Each scene shows the same named points in several views. A view is turned or mirrored, shifted and resized as a whole, has a little noise and may leave points out.

Scene 1
View 1
beni: [-18  -9  -6   2  38 -22 -15  26  -5  26  -1  13 -14  11   0 -18  18   4
  -9 -30  -4   8  24 -13  -3  12   8  21  -9  -6  26 -34]
Bem: [ -8 -15   9   1  34 -19 -14  33  -7  16  -2  10  -7   3   0   2  11  -3
  -7 -14   6   4  22 -15  -1  13 -11  20 -12 -15  27 -30]
Deg: [  9  -2  -3  18  14   8   4  26 -14   5  -9 -24  -7   2 -15  13 -13 -12
   8   4  19   1  21  -8   4  14 -21  14 -19 -15  12   7]
sep: [-16 -35  27   9  41 -32 -30  41 -10  15  -1  40  -4  24  28  -2  28  12
 -32 -13 -18  14   7 -26  -8  14 -12  27  -3 -25  31 -70]
sadid: [-26 -35  22  -7  50 -44 -30  40  -2  24   2  45  -9  14  18 -14  36  12
 -30 -28 -16  11  17 -23  -7  12   0  26  -2 -19  38 -72]
Sekav: [ 20 -16  11  34  24  18   1  40 -23  -3  -8 -24  16  -9 -11  22  -4 -11
   1  21  23  17  20 -21  12  22 -31  21   2 -27  28 -32]
mubag: [ 17  13 -36  44  27  42   7  28 -23  15  -5 -48  15 -26 -39  -7   3 -13
  20   3  27  24  43 -15  17  25   1  23  16  -2  31 -29]
Niz: [  7  -9   7  18  18   3  -3  30 -16   5 -10 -13  -4   6  -5  17  -6  -9
  -2   3  12   5  18 -13   4  15 -23  18 -16 -21  16  -8]
navi: [-29 -18  18 -16  32 -48 -21  23   3  23  -4  34 -34  35  20  -2  10   7
 -25 -30 -17  -9   8  -5 -14   5  -4  17 -33 -13   8 -12]
pigim: [ -9   6 -20  24  22  -2 -10  15 -12  27 -10  -7 -17  26  -2 -15   2   6
  -5 -17  -8   5  22  -7  -4  14   9  21 -14  -3   5  -6]
fefod: [  5   2  -9  38  10  10  -3  18 -18  13 -17 -22 -10  30   0   8 -14  -1
  -7   6  -4   5  11 -10  -5  13 -11  18 -20 -12  -5   9]
Bupe: [ 15  13  -4 -11   5   8  21  24 -10  -4  -9 -52 -17 -22 -37  39 -37 -32
  36   8  54 -18  27   7  12  10 -37   4 -48 -15   7  63]
gefi: [ 11  -1  -3  20  21  10   2  28 -16   5  -9 -25  -1  -6 -14  16  -9 -11
   6   7  21   6  24 -12   7  17 -21  16 -11 -18  19  -4]
View 2
beni: [  3 -13  -7   0 -11  -1 -24 -15 -23  -1  18   5   9  16 -18   9  -3 -12
  11  16 -18  -9  16 -25 -10   4 -13 -17 -15 -14  -3 -11]
Bupe: [ 18  20  -8  13 -35   5  17 -41  49 -11 -25 -14  14 -34  24   3   5  31
 -41   7  10  22  22 -61  37  27  -5  32  20 -29  25   4]
sadid: [ -4 -29  -5   2  12  -7 -38 -21 -39  28  28  16   7  22 -38  10   2  -4
  31  10 -27 -12  17 -22 -20 -15  -4 -37 -20   2  -4 -21]
mubag: [ 27   8  -3   6 -45 -30  -8   7  -7  -5  13  26  25 -25  16   5  -6 -17
 -17 -28   7   7  13 -11  16  52   1  22  -8 -48 -13 -19]
Deg: [ 13   7  -8   8 -15 -10   2 -16  19   0  -7   2  16 -11  10  -3  -4  11
 -16   3  -7  15  17 -24  10  19  -5  14   2 -23   5 -11]
Niz: [ 10   2  -5   9  -6 -14  -1 -18  13  14  -4   7  14  -9   3  -2  -2  12
  -7   0 -12  14  14 -20   6  13  -3   7   1 -15   2 -16]
Bem: [  4 -12  -7   4  -5  -8 -18 -23  -9  13  11  10  13   3 -14   5   1   6
   9   5 -16   1  17 -27  -2   4  -7 -13  -8 -10   4 -14]
pigim: [  9   4  -9   2 -15  -2  -4   0  -2 -16   4  -2  10  18   3  -3 -13 -12
  -4  22 -21   1  13 -11  -9  15 -19  -2  -6 -21  -3  -9]
navi: [ -6 -14 -11   3  14  14 -15 -30  -5   3   3 -13   3  32 -22   2  -3   7
  14  40 -31  -3  18 -33 -16 -22 -18 -27  -7   4  11  -6]
gefi: [ 17   6  -7   6 -21 -16  -3 -12   7   2   0   9  17 -13   8   2  -4   2
 -11  -5  -5  12  14 -20   9  26  -3  12   0 -25  -1 -14]
Sekav: [ 14   2  -4  10  -7 -34  -5  -9  10  30   2  24  19 -25   4  -3  -1  13
  -6 -24  -3  19  13 -11  10  24   8  11  -3 -20  -4 -24]
View 3
Deg: [ 12  12  -2 -18   4  -3   9   7 -25   6  -3  17 -18 -22  -2  -4   7   1
   3 -17   7  -1  22   5   2  -1  -5  27  13 -14   2 -15]
beni: [  7   9  -2 -10   4   7 -13  -1 -14 -14  -1 -10   5   4  -5 -27   1   1
 -16  17  -5  17  15  -3 -16 -12   2   3 -17  -2  15  -6]
Sekav: [  8   8 -14  -1  10  -8  26  -1 -13  -4 -20  11 -18 -31   0  -4  15   6
  13  -2  -1  -6   2  22  19   3   4  37  -8 -28   0 -12]
Bupe: [ 10  25  -5 -54 -15  -8  13  12 -43  35 -10  33 -36 -38 -18   3   5  -9
   4 -57  26  -7  43   7   3  -1 -11  44  42 -20   4 -29]
sep: [ 18   9 -10  -1  25   5   4 -21   4 -12  -9 -15  25   3   9 -20  -8   6
 -11  27 -27  22  -4  14 -22  -6  -1   7 -51   2  15   9]
fefod: [ 18   4   7  -4  21   2   4  14 -19   4  13  20 -10 -13  14   1   2   6
   5 -12   0   1  21  -8  -3   7  -9  18  15  -8  -5 -12]
pigim: [ 11   5   9  -6  10   9 -12  13 -21  -7  14   6  -6   0   4 -15   3   1
  -6   4   2   7  23 -16  -9  -2  -1   2  10  -6   4 -12]
mubag: [ -6   0  -9   9  -9  -5   7  17 -22 -28 -12   8 -36 -25 -13 -20  33   1
   8  18  17 -11   6   7  31  -6  21  23   8 -37   3 -24]
gefi: [  9  11  -7 -13   4  -4  12   5 -21   3  -8  15 -17 -24  -2  -7  10   2
   6 -12   7  -1  16   8   7   0  -2  30   7 -18   1 -16]
sadid: [  9  14 -11  -8  14   5  -7 -20   2 -15 -12 -22  26   9   0 -31  -8   1
 -21  32 -22  26  -2  11 -26 -14   2   3 -53   5  23   7]
Bem: [  8  13  -8 -17   5   1   1  -7 -13  -1 -11  -3   3  -7  -4 -19  -1  -1
 -10   5  -6  14  13   7 -13  -9  -1  16 -20  -6  13  -5]
View 4
beni: [ 24   6  -1 -35  -2   6 -10 -53  18 -10 -37  32 -20  30  -8   2  -8  21
  -3   4  33  19  -3  26  23 -18  -3  19  29  18 -17  26]
navi: [ -1  18 -18 -38   1  22 -15 -62  17   1 -58  36 -32  47 -47  -1  -4   0
  -3   0  17  -5  -1  23  -6 -11  13  46  21  53 -32  23]
Niz: [  9 -14   0   9   6   9   8 -40 -15   8 -15  17   1 -14  11   3  -2   3
 -11 -23  10   1  22  26   5  -1 -23  29  11  21  -9  19]
pigim: [ 15  22  -4 -21   1  23   7 -36  22  -7 -19  30 -22  10  -8   1   7  23
  22  -5  42  42  22  14  10  -7 -18  15  24   1  -6  14]
gefi: [ 14 -14   3  16   6   5  15 -39 -22   9 -11  16   8 -22  25   1   2   6
  -2 -24  15  13  24  30   8  -3 -33  21  15  19  -6  13]
Sekav: [ 21 -37   7  18  10  -4   6 -33 -16   9   9  12  11 -28  41   9 -16   5
 -35 -30  11  -3  19  25  20   1 -29  23   9  -2  10  31]
sep: [ 20 -15 -15 -48   0   9 -36 -60  38  -3 -25  36 -31  41 -23  15 -31   9
 -51  -5  18 -24 -12  10  20  -7  20  46  13  12  -5  50]
mubag: [ 43 -19  22  13   1  -7  22 -27 -11  -7  15  13  13 -38  65   5  -1  30
   7 -20  44  51  28  30  45 -10 -48 -12  25 -27  14  19]
fefod: [ -4   9 -11  13   5  31  17 -28  -1  15  -7  23 -13 -18  -5   0  14   5
   9 -25  20  23  40  11 -10   7 -29  31   6  14  -1   9]
Deg: [  7  -8   2  18   7  11  18 -37 -23  11 -14  16   4 -20  19  -3   6   3
   4 -24  16  15  29  31   3  -3 -33  21  14  27 -10  10]

Which points are out of place in each view (at most two, in the order of its rows)? Write - if all are in place.
view 1 => -
view 2 => gefi
view 3 => mubag
view 4 => pigim

Scene 2
View 1
gesat: [  3   5  -1  21   6   7 -19  36 -20 -12   3  21  -3  19  20   0  18  -3
 -27  19   8 -19  16 -13   6  24   7  11  15   6  11 -52]
livi: [-27   3   8  -9  43   2 -13  26 -14 -32   2  10   8  -9  10 -14  26  -7
 -19   5   0  -2  -3 -24  11  -4   1  26 -10   2   1 -16]
Feki: [-25   6  22   5   3 -31  -6  21  11 -57  17  -9   5 -21  -7 -57   6 -28
   2   1  24  13 -15  -5  20 -22  -1  -2  -2 -14 -19  19]
vesek: [-20   1  12   0  50  25 -31  36 -29  -9  -2   9   6  10  21   7  51   1
 -31  23  -5 -15  -1 -25   8  17   5  39  -6   3  26 -55]
rosu: [ -7   5   9  12  16   1 -22  35 -19 -22   3  13  -1   7  15 -13  24  -8
 -23  15   8 -12   3 -13  11  12   5  16   6   0   7 -38]
muge: [ -9   6   9  16  -8 -23  -5  25   3 -44  14   6   2  -7   2 -40  -2 -21
  -7   5  21   3   2  -4  13  -4   2  -5  10  -6 -13  -2]
ter: [-16   6  11   9   5  -8  -9  24   2 -37  13   0   5  -3   3 -30  11 -17
 -11   9  17   1  -1  -7  12  -3  -1   5   4  -7  -1 -11]
vuv: [-19   4   7   4  21  -5  -9  27  -7 -34   7   9   4  -6   6 -23  14 -11
 -15   7  10  -2   0 -15  11  -2   2  13   0  -3  -2 -14]
Bomuz: [-34   4  32  -1  23 -22 -18  25   2 -50  12 -15   6 -21  -5 -52  30 -30
   3   9  18  13 -25  -9  22 -22   1  15 -13 -16 -10   8]
Bude: [-18   5   8  -1  35  -1 -18  33 -20 -27   1  15   2  -2  15 -16  25  -6
 -21   9   3  -5   1 -23  14   4   5  24  -3   2   0 -28]
nipit: [-17   6  -8   1   8  -3  13  15  13 -41  17   9  13 -10  -1 -19 -12  -9
 -15  -5  12   5  10 -11   3  -8  -4  -5   6  -2 -10   6]
bizeg: [ -9   5 -14   2  16  11   4  22  -4 -26   8  22   9   2  12   1  -2   0
 -28   3   4  -8  19 -17   0   7  -1   7   9   7   0 -23]
kep: [-10   6  18  19  -8 -20 -13  28   3 -41  16  -2   0  -2   2 -41  11 -23
  -6  12  22   1  -5  -2  15  -1   3  -3   8 -10  -4  -9]
lam: [-16   4  -7   0  22  16  -1  21  -3 -25  11  12  12   1   8  -1  11  -1
 -24   7   5  -6  12 -16   0   5  -1  11   4   3   8 -20]
Liri: [-28   4 -11 -15  37  19   8  15   2 -31   9  13  18  -9   4   1   4   0
 -25  -3  -1   0  12 -23  -2  -4  -5  14  -3   6   2  -7]
Litel: [ -5   4   7  11  23  11 -26  36 -27 -13   0  18  -2  16  21   0  33  -2
 -28  20   4 -18   8 -17   7  20   8  23   6   4  16 -53]
tinab: [-14   6  -7   1  17  -5   3  22  -3 -36   9  19   7  -7   7 -15  -2  -6
 -19  -2   8  -3  12 -18   7  -2   1   7   4   2 -11  -9]
View 2
tinab: [-16 -11   5  -4 -15  -8   7 -12   3  11  11 -23 -14   1   1  -6   7 -12
  -4  -4  -2   0  -6 -25  36 -14 -18 -17   4  -2   0  16]
rosu: [-29 -33 -11  -6  -8   9  -1 -25  -9  -7  22 -17  -7  10  -2   5  11  -4
  23   3 -14 -17 -10 -33  48 -31 -30  -7  -1 -19   8  19]
gesat: [-49 -21 -14  -6   4   9   1 -31  -5 -15  14 -19  -1  15   5   4  11   7
  26  -4  -5 -22 -19 -38  49 -40 -48  -5  -2 -22   4  12]
Liri: [-24   1 -14 -15 -22 -23  28 -38   6  -7   0 -30 -32   8   0  -4   2  -6
  -1   8   9  17   3 -17  29  -8  -5  -9   3   3   1  11]
livi: [-13 -34 -14  -4 -27  -2  14 -28 -10   0  20 -23 -22   2  -1  10   6 -12
  12  11 -13   2   4 -22  41 -14  -4  -1  -5   0  12  21]
Bude: [-21 -39 -12   0 -18   3   9 -27 -13   0  22 -18 -14   5   3  11   9  -9
  15   6 -13  -9  -3 -27  44 -19 -16  -1  -7  -5  10  19]
Feki: [ 29 -25  24 -14 -30   2 -14  19   2  32  28 -15  -9  -9 -22 -21   8 -33
  -8   9 -29   0   2 -27  41  -4  -1 -43  15 -14   3  37]
ter: [ -3 -19   5 -16 -16   3  -5  -6   2   8  20 -17 -10   4 -14 -13   8 -17
   9   7 -18  -8  -4 -31  43 -20 -18 -27  10 -21   3  26]
vuv: [-10 -25  -1  -9 -19   1   3 -13  -6   6  19 -20 -13   3  -7  -4   8 -15
   8   3 -14  -5  -3 -27  41 -17 -15 -16   2 -10   5  23]
nipit: [ -6   3  10 -15 -19 -15   5  -5  11  15   4 -25 -16   0  -7 -21   6 -16
 -11  -2   0   7  -5 -24  32  -9 -15 -31  14  -6  -6  20]
Litel: [-51 -31 -23  -2  -3  11   7 -40 -12 -19  18 -20  -6  16   8  14  10   6
  30   1  -7 -22 -15 -33  49 -37 -40   6  -8 -18   8  12]
kep: [  2 -22  13 -17 -14  10 -16   5   0  15  27 -15  -2   2 -19 -17   9 -21
   9   4 -24 -15  -9 -37  46 -22 -24 -36  12 -26   1  31]
bizeg: [-35  -2  -7 -10  -9 -10  13 -27   4  -4   1 -25 -15   9   6  -4   7  -1
   4  -3   7  -3  -9 -27  37 -22 -28 -12   4  -7  -3  11]
View 3
livi: [-19  15   7  12  -9   9 -14 -15  17   6  18  15  -6  11 -23  24  -3 -14
   3  21  -8  -4   9  15 -23 -12  -2  21  -7   0   1 -12]
muge: [ 10   0   9  -4  -8   7  -1 -26   6   8  -3 -23  -6   2 -12  25 -11 -18
 -18   0 -13 -12  29  -1 -25  10  13  20   3  10  -8 -18]
gesat: [ -8 -29  12  27 -15  -2 -13  10  39  -2  25  -3 -10  10 -19  31  -9  15
  13 -16  -4 -21  39   9 -10  14  19  21   2  24  11 -20]
lam: [-16  -3   4   8  -4   5  -9   3  22   7  17  16  -9  10 -11  18  -5   6
  -5   2   7  -9  30  16 -11  -2  11  21 -14   2   1 -10]
bizeg: [-11  -3   2   7  -4   2  -9   2  20  10  23  15 -14  11  -6  17  -4   5
 -12  -6   9 -11  39  12  -4   4  15  25 -12   5   3 -13]
vesek: [-39  -8  12  39 -15   4 -25  15  47  -4  35  30  -8  17 -32  30  -2  14
  33  15  -3  -7   9  28 -19 -12  -2  17  -9   8  14 -13]
tinab: [ -4   8   3   2  -5   5  -8 -15  11  12  17   7 -10   9  -8  18  -4 -11
 -16   1   0 -11  33   7 -11   3  12  24  -6   4   0 -14]
vuv: [ -9   5   8   8  -9   7 -10 -15  15   7  13   2  -7   9 -18  25  -6 -11
  -4   9  -9 -10  21   9 -20  -2   6  21  -3   5  -1 -14]
Feki: [  9  15  10 -13  -8  13   0 -41  -8   9 -16 -27  -2  -1 -18  25 -11 -37
 -21  19 -20  -5  13   1 -38  -1   4  16   1   2 -17 -16]
nipit: [  0   9   2 -13   2   6  -1 -17   2  14   1  -1 -11   4  -2  14  -8 -12
 -30   2   5  -7  35   6 -14   3  12  23 -12  -3 -10 -11]
rosu: [-14 -10  11  21 -14   3 -15  -3  31   1  23   4  -6  11 -24  30  -7   2
  11   1 -10 -15  24  13 -19   3   9  20   0  15   8 -19]
Bomuz: [ -5  19  14  -3 -12  15  -7 -36   1   4 -12 -16   2   1 -29  30 -10 -33
  -5  32 -25  -1  -4   9 -45 -12  -5  14   1  -1 -13 -13]
Bude: [-17   6   7  20 -12   7 -16 -10  24   5  29  14  -8  13 -25  26  -2  -9
  10  10 -10 -11  17  14 -16  -3   3  24  -2   7   8 -16]
Litel: [-21 -18  12  33 -18   1 -19  11  43  -2  32  13  -9  14 -27  31  -6  12
  23  -2  -6 -16  25  18 -15   1   9  19  -1  16  13 -18]
Liri: [-21  11  -2  -3   2   5  -8   2  15  14  20  33 -13  11  -3   8  -2   3
 -17  10  18  -2  29  20  -4 -11   7  23 -24  -9  -1  -5]
kep: [  6  -8  14   1 -11   7  -5 -20  10   3  -8 -27  -3   0 -20  31 -14 -15
  -8   4 -17 -12  23   3 -33   7  12  15   4  13 -10 -18]
View 4
kep: [  5  -3  -5  -8  -8  -2 -13  16   7  -5   2   8  -3  -5  -9  10  13 -13
   2  -6  -6  -8  -2  -2   8   1  -5   3  -1   0   6  10]
Bude: [  1   6 -11  11   2 -15   6   8  -3   8  21  -1  -8  -4 -11   0  11  -8
  -5  -7 -16   3  -1  -6  -7  -7 -15  -1 -13   7  -7  -7]
vuv: [ -2   3  -6   5  -2  -6  -3   8   1   5  13   6  -4  -6  -6   5   8  -5
  -3  -5 -12  -3  -2  -4  -5  -4  -9  -3  -7   4  -1  -2]
lam: [ -5   5  -4  10  -2  -6   6   0   8   5  13   5  -7 -14  -8  -4   1  -3
  -8  -6 -18   0  -8  -6 -11  -4  -8 -12 -11  -5  -1 -18]
rosu: [  5   5 -14   7  -1 -16   9  10   2   2  19  -1 -10  -7 -14   0  13 -14
  -6  -9 -15   4  -3  -6  -1  -5 -17   0 -12   3  -3 -10]
Liri: [-14   6   1  19   1  -1   3  -8   3  12  16   7  -3 -15  -1  -5  -7  10
  -9  -2 -18   0 -10  -5 -20  -5  -4 -20 -11  -1  -2 -22]
tinab: [ -3   6  -3   3  -1  -3  -4   0   6   8  11  13  -2  -5   0  -1   4  -2
  -4  -5 -16  -7   2  -6  -6  -4  -4 -11 -10  -1  -5  -3]
vesek: [  4   7 -20  24   5 -26  24  11  -2   5  31 -16 -16 -14 -24  -3  10 -14
 -12 -11 -19  17 -13  -6 -12  -9 -26   1 -17   5  -4 -28]
ter: [ 0  0 -4 -1 -6 -3 -8 11  5 -1  6  5 -3 -7 -9  7  8 -7 -1 -5 -9 -4 -5 -4
  0  0 -6 -1 -4  1  5  3]
muge: [  3  -1  -2  -9  -7   1 -15  10   8  -1   0  13   0  -3  -3   7  11  -8
   2  -4  -9 -12   4  -4   7   1  -3  -2  -2  -2   3  12]
Bomuz: [ -2  -4  -5   3  -4  -1 -21  24 -13   2  10  -4   5   0  -9  24   9   4
   5  -2   4   0  -5  -2  -3  -3  -5  10   2  20   5  18]
bizeg: [ -5   7  -3   6  -2  -5   6  -5  13   7  12  11  -7 -11  -4  -9   3  -5
  -8  -6 -22  -5  -3  -6  -7  -3  -7 -17 -12  -9  -3 -17]
nipit: [ -9   3   4   1  -5   7 -13  -2   8   6   3  16   2  -8   4   1  -1   5
  -2  -1 -13 -11  -2  -5  -7   0   3 -14  -5  -3   1  -1]
gesat: [  9   7 -14   2  -3 -18  17   3  17  -2  14   4 -17 -13 -16 -11  15 -25
 -10 -13 -24   1  -2  -7   4  -3 -19  -5 -16 -12  -2 -19]
Litel: [  8   6 -16  10   0 -23  20   7   9   1  22  -4 -17 -12 -20  -7  15 -22
 -11 -12 -22   7  -5  -7  -2  -5 -22  -2 -16  -4  -3 -20]
livi: [ -5   6  -8  16   3 -11   4   8  -7  10  22  -2  -5  -5  -8   3   4   2
  -5  -5 -12   3  -5  -5 -13  -8 -12  -3 -11  11  -6  -8]
Feki: [ -2  -4   1  -6  -6   7 -28  18  -5   2   1   9   7   2  -1  20   8   4
   7  -1   2 -11   1  -2   2   0   2   5   4  11   6  24]
View 5
lam: [  9  -1   5 -11  -3  14   8 -35  24  28  -3   9 -12 -21 -26 -10   5   0
  -9 -23   4  26 -19 -20 -18   1 -13  15  24 -15  -8  14]
muge: [ -7  21 -19 -14  20  14  -3  -5  14  37  -8   3  -9 -20  15 -20   0   2
 -36 -41  -4  14  -7 -20 -31  -6   3  13  -5  -6 -41   7]
vuv: [ -7   4  -5 -10   3  20   3 -14  15  31   0   9 -11 -20   2 -18   3   4
  -7 -29   4  16 -14 -19 -30   1 -11   7  17 -14 -21  14]
ter: [ -8  12 -13 -18  11  20  -2 -10  20  33  -3   7 -11 -14   9 -17   4  -4
 -20 -34  -6  18 -14 -16 -27   0 -13  14   9  -6 -27  10]
kep: [-15  19 -18 -16  15  19  -8   2  14  38  -5   9 -13 -17  22 -18   5  -6
 -33 -40 -11  13 -11 -11 -33  -2 -10  17   4  -1 -37   5]
bizeg: [ 15   0   4  -5  -3   7  10 -37  17  29  -4   7 -14 -30 -34  -8   5   5
 -17 -22   8  26 -17 -24 -21  -2  -2  16  19 -17 -14  13]
Bomuz: [-35  16 -19 -27  19  38  -6   7  29  33   0   7   2  -2  54 -31  -3   2
   9 -39  -2   5 -14 -12 -29   9 -21  -5   1  -4 -29  16]
gesat: [  6 -12   9  11 -19  12  -7 -19  -1  35   6  20 -36 -33 -35   2  17  -8
 -35 -25  -6  28 -19 -11 -33  -2 -20  30  46 -15 -21   5]
Bude: [-10 -11   7   2  -8  22  -1 -15   9  29  10  15 -17 -22  -3 -16   7   4
   5 -21  11  16 -17 -17 -31   4 -19   5  38 -20 -16  17]
Litel: [ -2 -19  14   9 -24  20  -7 -18   3  33  13  24 -34 -26 -26  -2  17  -8
 -15 -22  -2  25 -22  -9 -33   3 -31  24  58 -16 -11  11]
livi: [ -9  -8   4  -6  -5  24   6 -21  18  28   6  12  -9 -15   1 -21   3   8
  18 -19  12  17 -19 -18 -25   7 -19  -4  31 -20 -10  22]
vesek: [ -9 -30  23   3 -33  31  -4 -23  14  28  19  28 -29 -18 -22  -6  18  -7
  16 -13   2  25 -31  -7 -28  13 -47  16  72 -18   4  19]
Liri: [ 17  -1   5 -19  -1  13  21 -49  35  22  -9   2   0 -20 -33 -17  -3   8
  14 -17  14  29 -21 -29  -8   2  -7   3  16 -21   1  21]
rosu: [ -6  -7   4   2 -11  20  -6 -13   6  35   8  19 -27 -25 -11  -7  13  -4
 -18 -27  -1  21 -19 -11 -33   1 -22  19  40 -14 -21  11]
nipit: [  7  17 -12 -24  17  13  12 -29  31  29 -13  -3   0 -16  -6 -21  -3   4
 -10 -31   5  21 -11 -25 -16  -3   3   7  -7 -10 -19  13]
tinab: [  4   6  -3  -7   9   9   8 -24  16  28  -5   3  -7 -24 -10 -19   0  11
 -11 -28  11  17 -10 -25 -25  -2   3   6   7 -17 -22  15]
Feki: [-23  28 -29 -29  31  25  -2   5  27  35 -10  -1   4  -7  47 -32  -5   4
 -14 -43  -2   4  -6 -19 -29   1  -3  -4 -19  -3 -40  13]
View 6
Litel: [ -4  -8  -5  -8  -5  16  -3  42 -16  27  13 -27  24  20 -19  -1  27  -3
  33 -19  10  20  33  29  28 -12  16  25  33  50  11  26]
tinab: [ -2  -2  -7 -10 -16  13  -5  22 -10  18  17 -15   4 -10  -4  -6  22 -14
  11  -2   8   2  15   8  -7 -19   2  27  23  14 -17  14]
rosu: [ -1  -8  -7  -9  -8  18  -1  28 -15  20  16 -22  16   5 -15  -1  29  -7
  21 -10  10  13  25  23  17 -13  14  25  30  41   5  22]
Bomuz: [ 12 -22   4 -17 -13  25  -3 -17 -20  -3  30 -12 -17 -21  -7   9  34   9
 -24  16  -6   9  -2   8  -3  10  12  21  28   0  13  11]
gesat: [ -3  -4 -10  -4  -4  13   0  40 -12  28  12 -26  24   7 -19  -1  26 -18
  36 -20  18  10  34  29  23 -25  10  30  27  55   0  23]
vesek: [ -6 -10   0 -14  -3  18  -8  49 -20  24  12 -28  28  37 -17   5  21  23
  30 -22   1  33  29  23  34   6  25  14  37  41  25  30]
muge: [  7 -10  -6  -8 -12  16   2  -4 -10  11  24 -12  -7 -31 -10  -2  31 -25
  -2   5  13  -7  10  11  -7 -23  -2  32  18  18 -14   8]
Bude: [ -6  -6  -4 -13 -14  20 -10  31 -16  19  17 -21  13  10  -8  -5  29   5
  15  -5   0  20  21  18   5  -5  17  22  37  21   3  22]
ter: [  7 -11  -1  -9  -9  14   2   5 -12  13  21 -14  -2 -16 -10   5  24 -11
   1  -1  11   0  10  10   4 -12   2  25  18  21  -2  12]
lam: [ -2   0  -2  -7  -9   6  -2  37 -10  26  13 -16  13   8  -7   2   9   0
  20 -17  12   4  15   2   8 -13   3  17  16  20  -7  19]
Feki: [ 12 -17   1 -15 -14  21   1 -24 -14  -1  30  -8 -20 -38  -6   3  32 -11
 -24  17   1  -5  -5   4 -15  -6   1  27  19  -4  -5   7]
Liri: [ -7   7   1  -9 -15   0  -6  46  -9  29  11 -10  12  16   3  -1  -6  13
  18 -18   7   4   9 -12  -3  -9  -2   9  12  -3 -14  17]

Which points are out of place in each view (at most two, in the order of its rows)? Write - if all are in place.
view 1 => Liri
view 2 => Litel
view 3 => livi, gesat
view 4 => rosu
view 5 => nipit
view 6 => tinab
